Points on a hilly landscape, in no order, each with its height.
From any point a ball rolls to the lowest of the 2 points nearest to it. It stops when none of these is lower. Distance is the straight distance between rows; heights are no part of it.
k107 (h 318): -23; 38; -13; 0; 2; -7; 24; 3; 14; -42; -15; -11; -49; -7; -1; 13; 2; 19; -43; -12; -17; 26; 2; -10
k662 (h 718): 23; 2; -1; -3; 7; 6; -38; 7; -7; 18; 16; 12; 14; 17; 11; 10; 5; 4; 25; -4; 2; -9; -8; 21
k615 (h 199): -4; -6; 6; 9; 1; -5; 24; -19; -7; 9; -4; -21; -37; 3; 11; -1; -10; 9; -5; -7; -9; 13; 18; 6
k4 (h 401): -13; 8; 9; -7; -6; -28; 14; -23; 0; -22; -2; -27; -21; 7; -14; 4; -7; 5; -38; -33; -18; 29; -14; -26
k855 (h 585): -6; 16; -11; -13; 0; -7; -1; 26; -2; 7; 14; -12; 1; -1; -13; 20; 5; 8; 2; 8; -9; -2; -8; 33
k492 (h 583): -5; -8; -3; -9; 2; 5; 22; 9; 2; 10; 9; -12; 2; 36; -16; 44; 12; 1; 5; -4; -7; 10; 17; 8
k602 (h 429): -17; 7; 17; 2; 24; -18; -5; 6; 9; 11; -1; 16; -13; -32; -6; -9; -6; 15; 15; -22; 7; -2; 5; 1
k393 (h 538): -23; -5; 6; 1; -2; 13; 16; 10; 3; 7; -14; -4; 0; 30; -35; -3; -4; 12; 20; 11; -14; 21; 24; 0
k328 (h 710): 40; 2; -9; -15; 19; -1; -43; -4; -23; 23; 5; 28; 27; -1; 24; -5; 2; 0; 17; 3; 13; -2; -18; 11
k232 (h 442): -15; 2; 10; -7; 9; -6; 8; -31; 16; -12; 16; 18; -12; -12; 14; 4; 6; -12; 3; -13; 4; -5; 6; -15
k835 (h 597): -13; 1; -1; -15; 2; -8; 28; 9; 1; 9; -1; -7; -14; 12; -32; 32; 10; 22; 7; 8; -15; 32; 17; 21
k796 (h 512): -7; -8; 11; -2; 4; 2; 4; -10; 15; -30; 5; -18; 2; -25; -23; -4; -3; 1; 1; 5; 10; 12; 9; -8
k943 (h 360): 1; -17; -2; 23; 3; 13; 37; -1; 12; 21; 7; -21; -7; 37; 9; 0; -8; 11; -36; 7; 0; -5; 3; 18
k293 (h 119): -7; -7; 8; 4; -18; 1; -17; -15; 11; -21; -11; -22; -33; -17; 11; -11; -7; 5; 0; 4; -32; 21; 5; -27
k738 (h 393): 5; -23; -7; 14; -9; 14; -16; -17; 9; 7; 3; -11; -1; 30; 12; 2; 2; 0; -14; 16; -6; -7; -5; 17
k263 (h 615): -8; -3; 2; -2; 16; 34; 0; 23; 5; -4; 17; -12; 25; 6; -12; 19; -8; -11; -2; -4; 12; 4; -21; 15
k638 (h 283): 13; 17; 9; 5; -12; 9; 0; -5; 1; 10; 19; 14; 2; -5; -10; 4; -10; 26; 12; 13; 1; 1; 9; 13
k161 (h 427): 13; -26; 2; -2; -6; 1; 31; -8; -31; -5; -27; -6; -3; 39; -19; 35; -6; 15; -20; -9; 3; 2; 3; 25
k50 (h 559): -25; 9; 6; -8; -1; 9; -4; 11; 11; -28; -12; 6; -4; -30; 2; -4; -11; 7; -11; 12; -14; 22; -24; -36
k79 (h 482): 23; -7; -1; 15; 3; 10; -4; 32; 4; 17; 20; 11; 23; -3; 14; 6; 18; -9; 2; -16; 36; -2; -14; 26
k832 (h 422): -12; -16; -27; 4; -17; -12; -7; 2; -13; 12; -8; -17; -11; 15; 4; 22; 23; 5; -11; -14; -15; -12; 22; 16
k465 (h 387): -13; 22; 0; -28; 19; 9; -32; -6; -13; -7; -1; 5; 14; -33; 29; -6; -11; -5; 7; -2; -11; 6; 16; -2
k837 (h 400): -2; -13; 0; 18; -2; 15; 28; 5; -9; 11; 20; -1; -8; 27; 25; 12; -6; -10; -15; 1; 9; -14; -7; 20
k178 (h 456): 14; 6; 8; -14; 35; -13; -21; -4; 3; 16; 9; 14; -6; -19; 16; -19; 14; -13; 24; 15; 3; -11; 5; -16
k127 (h 415): -2; 6; 21; -13; -14; -17; -10; -23; 9; -25; 12; -25; -9; -8; -1; 7; -3; 10; -16; -25; -21; 18; -26; -25
k921 (h 420): -23; 6; 4; -16; -4; -7; 6; -1; -12; 2; -1; 3; 11; 3; 13; 1; -7; -17; 10; -11; -9; 16; 14; 2
k413 (h 409): 10; -2; 20; -5; 0; 4; 6; -13; 1; -12; -9; 3; 11; -29; 15; -7; 0; -44; 10; -17; 8; 8; 6; 1
k847 (h 428): 15; 5; 26; -21; 12; 3; 11; -9; 12; -7; 12; 19; 2; -22; 26; -8; 11; -26; 13; -11; 12; -12; -6; -17
k54 (h 224): -28; 16; -3; -8; -3; -1; -15; -15; 21; -7; -11; 0; -36; 1; 8; -12; 0; -4; -22; -20; -33; 11; -13; -14
k909 (h 334): -6; 13; -10; 13; -1; -15; -14; 14; -6; 33; 0; 36; 3; 34; -1; -10; 17; -15; 6; 18; 18; 4; 9; 18
k969 (h 441): 10; 17; 17; -24; 32; -2; -11; -12; 12; -6; 12; 15; -10; -36; 16; -10; 10; -8; -1; 8; 1; -14; -14; -23
k947 (h 310): 34; 0; 4; -10; 21; -1; -30; 1; -20; -10; -20; 13; 40; -40; 26; -8; 1; 1; 17; -5; 11; -20; 0; -8
k234 (h 483): 7; -14; -4; -23; 5; -6; -29; -24; -3; -19; -6; 14; 16; -18; -17; -7; 2; -22; 19; 16; 13; 2; 0; -17
k99 (h 549): -19; 13; -13; -10; 6; 16; -10; 3; 0; -29; -12; 4; 2; -48; 9; -2; -12; -6; -5; 4; -4; 0; -14; -13
k334 (h 470): 19; 17; 9; 3; -18; -32; 4; 5; 15; -3; 7; 3; 3; -28; 11; -22; 9; 0; 11; 2; 7; -20; 14; -10
k332 (h 384): 12; -9; 0; 5; -1; 13; 4; -6; 3; -4; -13; 9; 0; -7; -3; -12; 2; -36; 3; -13; 23; 1; -2; 22
k428 (h 357): 19; 18; -13; -6; 1; 7; -4; -2; -1; -20; 15; 1; 5; -34; 23; -8; -3; -7; 16; -15; 7; -11; -5; 9
k101 (h 488): -26; -23; -4; 12; 9; 0; -9; 24; -13; 5; -11; 5; -1; 23; -10; -3; 6; -1; 19; 11; 3; -12; 22; 6
k123 (h 600): -4; 16; -3; -16; 13; 10; 3; 16; -3; 6; 17; 2; 16; -22; -13; 21; -5; -3; 4; 3; 8; -7; -12; 7
k362 (h 339): -5; 35; -10; 9; -12; -6; 2; 16; 21; -27; -10; -9; -35; -34; -3; -3; 5; 12; -6; -22; -17; 6; -5; -17
k449 (h 223): -9; 4; 21; -3; -12; -33; 5; 0; -2; -5; 2; 7; 15; -6; -10; 11; -5; 7; -15; -12; -10; -10; -7; -7
k736 (h 394): -5; -36; 1; 3; -8; -18; 28; -12; -10; 4; -19; -7; -3; 39; -30; 22; 2; 23; -18; -8; -10; 8; 4; 3
k421 (h 362): -2; -7; 3; 9; 10; 17; -35; 32; -19; 10; 0; 17; 42; 24; 9; -13; 7; -7; 6; 6; 20; -26; -4; -1
k138 (h 430): 8; -15; -19; 29; 9; 23; 2; -12; 4; 7; -21; -15; -14; 43; -5; 17; 3; -2; -12; 18; -4; -13; 10; 17
k975 (h 698): 20; 1; 11; -34; 22; 4; -29; -8; -4; 7; 10; 1; 33; -9; -2; -22; 4; -19; 13; -23; 8; 14; -10; 8
k980 (h 449): 23; 9; 16; -34; -2; -11; -22; -19; -11; -16; 23; -9; 5; -16; -17; -7; 6; 5; 7; -6; 4; -8; -12; -16
k245 (h 663): 32; -6; 6; 20; 10; 19; -2; 18; -11; 4; 1; 11; 10; 22; -12; -2; -1; -21; 21; 25; 43; 6; -21; 16
k565 (h 171): -4; -9; 11; -9; 1; 16; -22; -19; 6; 15; 1; 17; -8; -24; -5; -12; 4; -10; -4; -25; -2; -12; -10; -32
k646 (h 465): 13; -3; -19; 19; -4; -9; 35; 7; -22; 30; -12; -6; -10; 55; -2; 7; 7; 12; -27; 18; 7; -8; 27; 5
k583 (h 291): 3; -9; 14; -13; 8; -26; -2; 1; -7; 3; 12; 14; 4; -34; -5; 10; -13; 18; 16; 20; 7; 10; -10; -18
k996 (h 443): 7; 12; 7; 0; 26; -15; -6; 13; -5; 29; 13; 13; 0; -36; -8; -7; 6; 3; 13; -6; 28; 0; 6; 5
k683 (h 453): -4; 19; -7; 8; -9; 9; -11; -21; 18; -15; 8; -26; 7; -8; -8; -7; 0; -3; -13; 7; -6; -16; -9; -30
k960 (h 253): 15; 22; 4; 20; 4; -12; -1; -1; -16; 28; 3; 14; 18; 14; 11; 6; 7; -29; -4; 16; 29; -14; -2; 3
k690 (h 690): 16; -13; 14; -19; 17; 21; -23; 9; -20; 1; 10; 8; 18; 6; -8; -25; -4; -21; 21; 7; 17; 14; -4; 25
k239 (h 370): 21; 14; -8; 4; -3; 3; -13; -23; -5; 1; -7; 27; 14; -9; 17; 3; -15; 5; 14; -1; -1; -13; -16; -8
k240 (h 320): 2; -12; -27; 13; -10; -4; 18; -6; -2; 8; 15; -18; -16; 5; 1; 1; -7; 2; -7; 11; 0; 3; -15; -17
k621 (h 631): 22; -16; -11; 0; 3; 23; 8; -1; 2; -4; 11; -17; 6; 6; 3; 18; -8; -16; 6; -9; 12; 5; -35; 15
k156 (h 497): 6; -21; -16; 14; -9; 21; 6; 8; -34; 21; -14; 2; -18; 37; -15; 5; -7; 5; -7; -3; 3; 4; 3; 7
k815 (h 399): -18; 5; -15; -6; -25; -9; -6; 2; 4; -2; -12; -14; -16; -5; 14; 16; 13; 1; -19; -16; -34; -1; 17; 5
k649 (h 239): 5; -36; 11; 9; -15; 23; 31; 11; 2; -3; -14; -9; -13; 46; 2; -14; 11; 7; -15; 4; -14; -9; 13; 23
k541 (h 388): 2; 36; 6; -7; -10; -5; -1; -29; -11; -8; -12; 22; -6; -16; 13; 2; -19; -4; 11; -11; -9; -3; 2; -4
k459 (h 140): -2; -21; 16; 15; -8; 28; 15; 19; 12; 5; -1; -17; 0; 31; -17; -18; -4; 18; 8; -6; -14; -16; -4; 10
k108 (h 431): 11; -10; 8; -13; -9; -18; -23; -16; 19; -11; 12; -9; 8; -11; -4; 4; 13; 4; -3; -13; -5; -3; -17; -24
k11 (h 353): -9; 49; -1; 4; -13; -15; 5; 8; 1; -14; 3; -1; -19; -36; 16; 2; 6; 3; -12; -10; -15; -8; 8; -23
k325 (h 457): 1; -15; -24; 16; 17; 13; 13; -15; 8; -8; -19; -37; -27; 23; -11; 23; 4; 21; -6; -3; -10; -13; 9; 16
k747 (h 407): 15; 33; 13; 7; 0; -14; 10; -20; 1; -4; -16; 20; 15; -7; 4; -8; -7; -23; 12; -12; 15; -15; 7; 14
k69 (h 190): -6; 17; 8; -17; 0; 4; -19; -20; 11; 8; 7; 2; -22; -13; 6; -25; 1; -20; -15; -20; -12; 8; -8; -28
k794 (h 679): 35; -8; 17; -9; 21; 33; -16; 23; -8; 4; 12; 20; 26; 9; -9; -16; 11; -23; 24; 25; 35; 16; -14; 2
k342 (h 236): 11; 6; 0; 4; -23; 8; -1; -4; -3; 20; 29; 16; 10; 32; -11; -6; 1; 22; -11; 9; 8; -9; 7; 23
k577 (h 553): -11; 2; 17; -8; -5; 17; 3; 18; 3; -9; -8; 25; 17; -26; -13; -2; -14; 5; 2; 17; -5; 8; -15; -11
k193 (h 321): -14; -10; 3; 4; -4; 5; 39; 8; 13; 8; 6; -26; -19; 22; -5; -3; 4; 30; -23; -1; -20; -3; 8; 0
k283 (h 459): -18; -10; -8; -3; 1; -6; 25; -25; -7; -12; 11; 4; -13; -2; -11; 2; 4; -8; 0; -15; 12; -10; 20; -15
k132 (h 277): -20; 7; 0; 16; -12; 5; 1; -13; 5; -6; -23; -10; -32; 1; 15; -25; -25; 31; -17; -6; -30; -5; -1; -1
k810 (h 252): -28; 5; 3; -4; -10; 8; 5; -20; 2; -16; -28; -3; -51; 10; -4; -13; -4; 12; -18; -13; -36; 9; 4; -8
k463 (h 146): 19; 18; 6; 20; 13; -8; -14; 10; -16; 22; 3; 3; 19; 25; 19; 17; -4; -18; 9; 14; 18; -14; -39; 6
k836 (h 419): 1; -7; 8; 14; 11; 10; -33; 17; -12; 0; -6; -14; 28; 1; -10; 5; 5; -8; 3; 7; 22; -19; 10; 11
k440 (h 231): 3; -17; -18; -2; -15; 24; 27; -19; 31; -9; -16; -15; -22; 20; -4; -13; 1; 27; -42; -7; -13; 10; -2; 11
k376 (h 418): 25; 6; 13; -1; 17; -10; -12; 3; -6; -2; -9; 22; 13; 2; 9; -14; 8; -31; 15; -3; 27; -15; 5; 25
k734 (h 355): -15; -31; 19; 4; -5; -20; 2; 2; -8; 12; -3; 5; 6; 22; -11; 18; 9; 14; -1; -4; 0; 10; 1; 7
k924 (h 276): -23; 0; 18; -4; -8; -9; 28; 9; -3; -8; 14; -15; 0; 2; -1; 4; -8; 17; -10; 1; -15; -15; -2; -7
k454 (h 392): 20; 10; 8; 14; -16; -7; 9; -4; -10; 18; -14; 13; -4; 23; -8; 19; 8; -8; -4; 26; -4; -9; 5; 1
k415 (h 314): -20; -20; 19; -1; 13; -10; -14; 0; 2; 13; -1; 29; 32; 5; -4; 16; -5; 16; 4; 2; 6; 3; -6; -4
k436 (h 646): 36; -6; -11; 11; -4; 24; -14; 1; -1; 6; 7; -5; 4; 6; -2; 14; -2; -22; 16; 18; 24; 7; -14; 11
k292 (h 85): -4; -7; -16; -7; 19; 12; -18; -3; 8; 15; -1; 33; 4; -34; -5; 9; 6; -9; 6; -12; 19; -3; -13; -16
k708 (h 272): -15; 0; 8; -22; 2; -29; -14; -7; 1; -6; 6; 27; 37; -11; -1; 8; -7; 14; -9; 3; -5; -4; -3; -19
k791 (h 382): -18; 22; 5; -8; -20; -20; 3; 9; 20; -7; 7; -20; 4; -4; 2; 4; 8; 13; -27; -15; -23; 12; 16; -4
k722 (h 455): 4; -3; 9; 26; 7; 10; -9; -3; 8; 10; -8; -24; 8; 6; -19; 1; 3; -15; -12; 11; 10; 0; 12; 8
k516 (h 324): -4; 0; -3; -10; -2; -25; -5; -16; -6; -2; 9; -5; -26; -24; -11; 14; -7; 21; 17; 19; -7; 28; -12; -27
k275 (h 167): 2; -5; 7; -14; -16; -17; -8; 2; -2; 19; 26; 15; 9; 16; 0; -15; 9; 9; 0; 1; -1; -12; 8; 10
k228 (h 245): 10; 1; 14; 4; 10; -27; -9; 5; -14; 12; 13; -4; 22; 3; 16; 22; -15; 4; 8; 10; 2; 0; -28; 10
k294 (h 462): 12; -33; -13; 10; -5; 17; 33; 19; -36; 15; -32; 6; -13; 43; -12; 12; -5; 25; -8; -18; 4; -3; 7; 26
k51 (h 368): -1; 18; -5; -14; -5; 10; -8; -25; 14; -30; 5; 4; -12; -34; 5; -25; -10; -16; -22; -22; 1; -5; -10; 10
k873 (h 361): -17; -3; -32; 18; 1; -22; 14; -19; 5; -2; -3; -35; -17; 13; 7; 5; -14; 17; -3; 0; -22; 12; -12; -30
k73 (h 313): -17; 0; -12; 16; -6; -10; -5; -15; 0; 10; -18; 0; -13; 8; -10; -27; -22; 2; -12; -7; -13; -3; -12; 10
k364 (h 458): -3; 20; 11; 2; 8; -25; -1; 15; 3; 15; 18; 9; 1; -43; -1; -24; 16; 7; -6; 4; 12; -19; 17; -8
k872 (h 337): 20; 9; -12; -3; 20; 6; -25; 17; -14; 4; -4; -2; 8; -45; 14; -20; -1; 1; 22; -15; 5; -12; 0; -3
k461 (h 551): -20; -2; -18; 7; 9; -10; 13; 10; -12; 12; -25; -30; -24; 13; -9; 11; -10; 26; -6; 15; -28; 6; 15; 17
k634 (h 343): 15; -33; -13; 21; -24; -4; 10; -8; -2; 7; -22; -3; 0; 30; 8; -9; -4; -5; -10; 5; -7; -6; -12; 4
k425 (h 404): -33; 16; 6; -26; 11; -13; -22; -9; -5; -6; 1; 8; 2; -4; 22; -1; -17; -3; 13; 0; -25; 12; -3; 6
k977 (h 322): -13; 21; -21; -1; -11; 1; 17; -7; 31; -26; -10; -8; -23; -2; 1; 6; 7; 4; 7; -22; -19; 4; 0; -7
k518 (h 536): -38; -5; -12; -10; 3; -6; -3; 10; -13; -6; -13; -10; -16; 0; -11; 11; -8; 23; -1; 15; -28; 9; 6; -4
k329 (h 344): 21; 15; -14; 12; -23; -6; 2; -22; 11; -8; -17; 1; 10; -8; 10; 6; -22; 7; -1; 10; -8; 12; -15; -8
k95 (h 403): -6; -6; 5; -16; 19; 16; -18; 19; -4; 14; 18; 22; 20; 5; 5; 5; 20; -21; 13; 13; 20; -4; 9; 2
k884 (h 270): -12; 2; -28; -13; 1; 18; 42; -5; 18; -31; -15; -16; -43; 2; -6; -7; -5; 26; -41; -14; -26; 12; 0; 7
k883 (h 376): -12; 6; -5; 5; -3; -26; -21; 10; 5; 25; -1; 15; 13; 7; -1; 0; 14; -16; 17; 12; 7; 10; 31; 16
k434 (h 526): -23; 2; -7; -1; 5; 5; 14; -4; 11; -24; -21; 3; -20; -24; -34; -1; -6; -2; -2; -5; 9; 7; 4; 9
k698 (h 255): -1; -21; 1; 3; 3; -3; -1; 6; 1; 10; 17; -5; -7; -2; 24; -1; -5; -3; 7; 27; -7; -7; -17; -11
k830 (h 726): 23; -6; -1; -4; 4; 19; -25; 26; -5; -10; 3; 20; 22; 24; 2; 13; 15; -5; 37; -9; 15; -17; -4; 18
k542 (h 533): -4; -10; 20; 5; -17; 9; 21; 10; 7; 0; -10; 12; 11; -2; -10; 3; -1; -12; -12; 12; 6; 1; 0; -2
k338 (h 481): -8; -20; -10; 9; -13; -9; 14; -18; 3; -27; -8; -25; -7; -8; 16; -26; -19; -3; -4; -25; -6; 3; -22; -22
k525 (h 352): -9; -1; -4; -3; -1; 11; -1; 19; -19; 15; 20; 13; 25; 33; 16; -2; 11; -30; 9; -5; 16; 7; 17; 8
k809 (h 460): -2; -6; -7; 11; 17; -8; -8; 32; 4; 15; 16; 4; 20; -20; 10; -2; 7; 6; 19; -8; 20; 2; 6; 25
k370 (h 367): -28; 36; 14; -3; -1; -21; -15; 6; 19; -10; 5; -9; -8; -22; 1; -1; 11; 11; -26; -7; -21; -6; 10; -26
k681 (h 417): -27; 17; -3; 0; 9; -17; -4; 3; 6; -4; -12; 18; -11; -32; 3; -1; -3; 13; 20; -6; -1; 16; 21; -14
k152 (h 346): 1; 17; -9; 9; 2; -4; -1; -22; 1; 1; 1; -6; -7; -15; 4; -18; -15; -14; -17; -7; 2; 1; -17; 24
k965 (h 436): 12; -13; 2; -10; 25; -6; -16; 7; -4; 18; 22; 25; 16; -5; 8; -13; 12; -4; 10; 27; 22; -5; -4; -19
k801 (h 279): 47; 7; 16; -15; -7; -6; -25; -1; 2; -4; -16; 20; 34; -28; 13; -10; 14; -20; 15; -11; 6; -6; 5; -8
k742 (h 292): -20; -2; -2; 15; -4; 25; -9; 35; -4; 15; 13; 7; 32; 26; 12; -5; 4; -5; 0; 5; 9; -15; 16; 9
k385 (h 172): 41; -2; 5; 0; -11; 8; -20; 8; 16; 14; 8; 11; 32; 3; 3; -20; 7; -9; 6; 17; 14; 2; -15; -10
k713 (h 155): -7; 4; 14; -15; 10; 5; -41; -17; 11; -18; 5; -13; -16; -18; 26; -22; -2; -3; -1; -3; -20; 16; -1; -24
k961 (h 499): -2; 11; 22; -4; -10; -1; 25; 7; 21; 7; 15; 18; -6; 13; -13; 1; 10; 14; 15; 0; -13; -5; 9; -17
k620 (h 432): 6; 17; 1; 10; -8; -11; 33; -5; -2; 23; -8; -15; -12; 32; -12; 15; 2; 7; -27; 27; -13; 0; 23; 9
k498 (h 179): -15; -9; -17; -2; 9; 8; 6; -10; 1; 5; -11; 10; -12; -18; -2; 23; -8; -12; 9; -7; 1; 11; -13; -17
k458 (h 508): 28; 15; -11; 2; -5; -9; -7; 37; -19; 12; 7; 13; 24; 7; 19; 2; 8; -12; 5; -5; 26; -16; -20; 32
k358 (h 539): -23; 28; 4; -6; 7; -9; 2; 2; 11; -41; -24; 16; 2; -38; -14; -10; -11; -8; -4; -2; 0; 0; -8; -3
k852 (h 225): -14; -9; 9; 8; -6; 24; 7; 30; 12; -1; 12; -13; 19; 3; 10; -17; 0; 4; 13; -3; -10; -10; 12; 5
k929 (h 568): 1; 1; -15; 17; -3; 2; 5; 19; -9; 6; -5; -24; -13; 9; -11; 24; 3; 8; -9; 18; -9; -3; 8; 37
k286 (h 373): 0; 14; -9; -11; 9; 21; -15; -1; -4; 1; 17; -1; 11; -19; 30; 2; -8; -7; 4; 0; 0; 4; 15; 23
k668 (h 485): 4; 13; 2; -7; -18; -4; 26; -2; 19; -11; 20; 4; -7; -4; 1; -27; 11; -1; 19; 11; -4; -9; 12; -15
k386 (h 246): -9; -25; 4; -5; 1; -9; 12; 5; -2; -5; 8; 8; -3; -42; 0; 30; -2; 0; 3; 0; 13; 12; -7; -24
k993 (h 402): -6; 21; 15; 4; 1; -18; -14; -2; 3; 16; -19; 17; -1; -11; -4; 8; -3; 1; 18; 17; 4; 9; 27; 5
k61 (h 613): 4; -4; -2; -7; -9; -11; 18; 14; -14; 4; 8; -5; -10; -5; -42; 32; -6; 16; 18; 11; 1; 13; -5; 4
k32 (h 504): 20; -19; -23; 28; -10; 7; 16; 17; -28; 26; -15; -1; -16; 68; -10; 9; 16; 9; -17; 6; 13; -3; 1; -1
k723 (h 562): -12; -2; 0; 0; 4; 21; 14; 20; -15; 14; 2; -8; 7; 55; -30; 19; -4; 6; 11; 2; 0; 11; 6; 13
k190 (h 454): -25; -15; -34; 11; -2; 3; -1; 8; -15; 18; 1; -1; 0; 23; -8; 12; 15; 0; 11; -16; 10; -3; 31; 3
k485 (h 500): -3; -17; 27; -12; 15; 4; -13; -17; -1; -21; 7; -1; 16; -25; -1; -13; -4; -7; 13; 8; 12; -1; 13; -14
k661 (h 493): -1; -19; 4; 19; 1; 2; 13; 26; -2; 10; 2; -38; 6; 19; -27; -3; 12; -23; -4; 17; 20; 13; 13; 4
k9 (h 463): 33; 8; 1; -38; 10; -1; -22; -31; -11; -17; 14; 13; 13; -30; -5; -23; 3; -9; 4; 4; 10; -12; 5; -23
k437 (h 704): 35; -9; 7; -14; 34; -2; -33; -7; -21; 11; 8; 18; 41; -4; 12; -23; 4; -5; 13; -11; 35; 13; -2; 7
k456 (h 735): 2; -12; -17; 16; 7; 29; -16; 29; -13; -3; -1; 11; 5; 28; 5; 25; 7; 3; 22; -22; 23; -18; -6; 35
k18 (h 60): 16; -2; 17; -20; -16; 7; -23; -4; 0; 19; 4; 13; 11; 2; -2; -16; 1; -2; 1; 7; -7; 3; -13; -5
k187 (h 282): 17; -18; -27; 13; -25; 5; 25; -10; 10; -2; -19; -4; -17; 11; -3; -4; 2; 5; -22; -11; 1; -1; 5; 20
k527 (h 471): 1; 7; -23; 9; -11; 5; -2; -21; 5; -28; -4; -34; -3; 0; -7; 10; -9; 4; -3; 15; -12; -18; 0; -1
k174 (h 517): -30; -18; 0; 7; 1; -13; 6; 11; -19; 1; -16; -3; -1; 7; -22; -8; -8; 13; 13; 26; -6; 13; 16; 1
k627 (h 315): 21; 2; 7; 11; -30; -8; 10; 1; -3; 11; -2; -2; 12; -5; 1; 15; -15; 21; -1; 8; -16; 9; 0; 0
k733 (h 240): 35; 11; -13; -14; -9; 0; -14; -2; 14; -1; -2; 15; 28; -27; 5; -7; 13; -16; 7; 16; 14; 4; -2; -12
k10 (h 195): -5; -19; 11; -12; 7; 8; -15; -2; 6; -3; 16; -24; -1; -7; 20; -21; -7; -6; 8; 6; -16; 17; -15; -4
k40 (h 515): -8; -3; 19; 4; -15; 2; 38; -3; 31; -5; -3; 9; -9; -2; -14; 2; 15; 1; -12; 13; -2; 4; 21; -8
k624 (h 383): -30; 4; -5; 4; 5; -29; 22; -7; 3; -13; 10; -38; -14; 2; 3; 6; -15; 7; -22; -10; -18; 28; -17; -32
k417 (h 473): -5; 1; -5; 11; -3; 8; 9; -20; 13; -21; -15; -39; -31; 13; -6; 12; 5; 10; -17; -7; -25; -20; 18; -9
k817 (h 297): -6; 19; -22; -12; -8; 5; 34; 1; 34; -43; -10; -20; -29; -4; -4; 19; 10; 15; -33; -15; -22; 4; -9; 1
k678 (h 330): 20; 5; 2; 23; -3; -4; 19; 14; 0; 9; 1; 13; -2; 22; 8; 12; 12; -30; 10; 26; 24; -18; -4; -2
k501 (h 464): -6; -19; -13; 13; 3; -2; 8; -19; 6; -11; 13; 7; 0; -9; 12; -23; -15; 5; 1; -30; 5; -13; -25; -4
k844 (h 159): -6; -8; 19; 10; -10; -14; 3; -23; -9; -16; -4; -20; -32; -7; 11; -24; -7; -1; 6; 5; -15; 6; 21; -13
k879 (h 439): -13; -24; -7; 13; -6; 22; 25; -11; -7; -4; 6; 0; 6; 12; 12; -15; -18; 0; -4; -2; 9; -17; -9; -1

Call two points neighbours if one is among the 2 nearest of the other. Go from one point of each pair to the other, from neighbour to neighbour, staying as low as possible. Name the highest point that can't be avoided.
k440 and k293 -> k417
k18 and k332 -> k376
k463 and k449 -> k193
k459 and k713 -> k943
k463 and k293 -> k698

Where does a ball stop that starts at each point below?
k51 -> k292
k101 -> k440
k961 -> k463
k79 -> k463
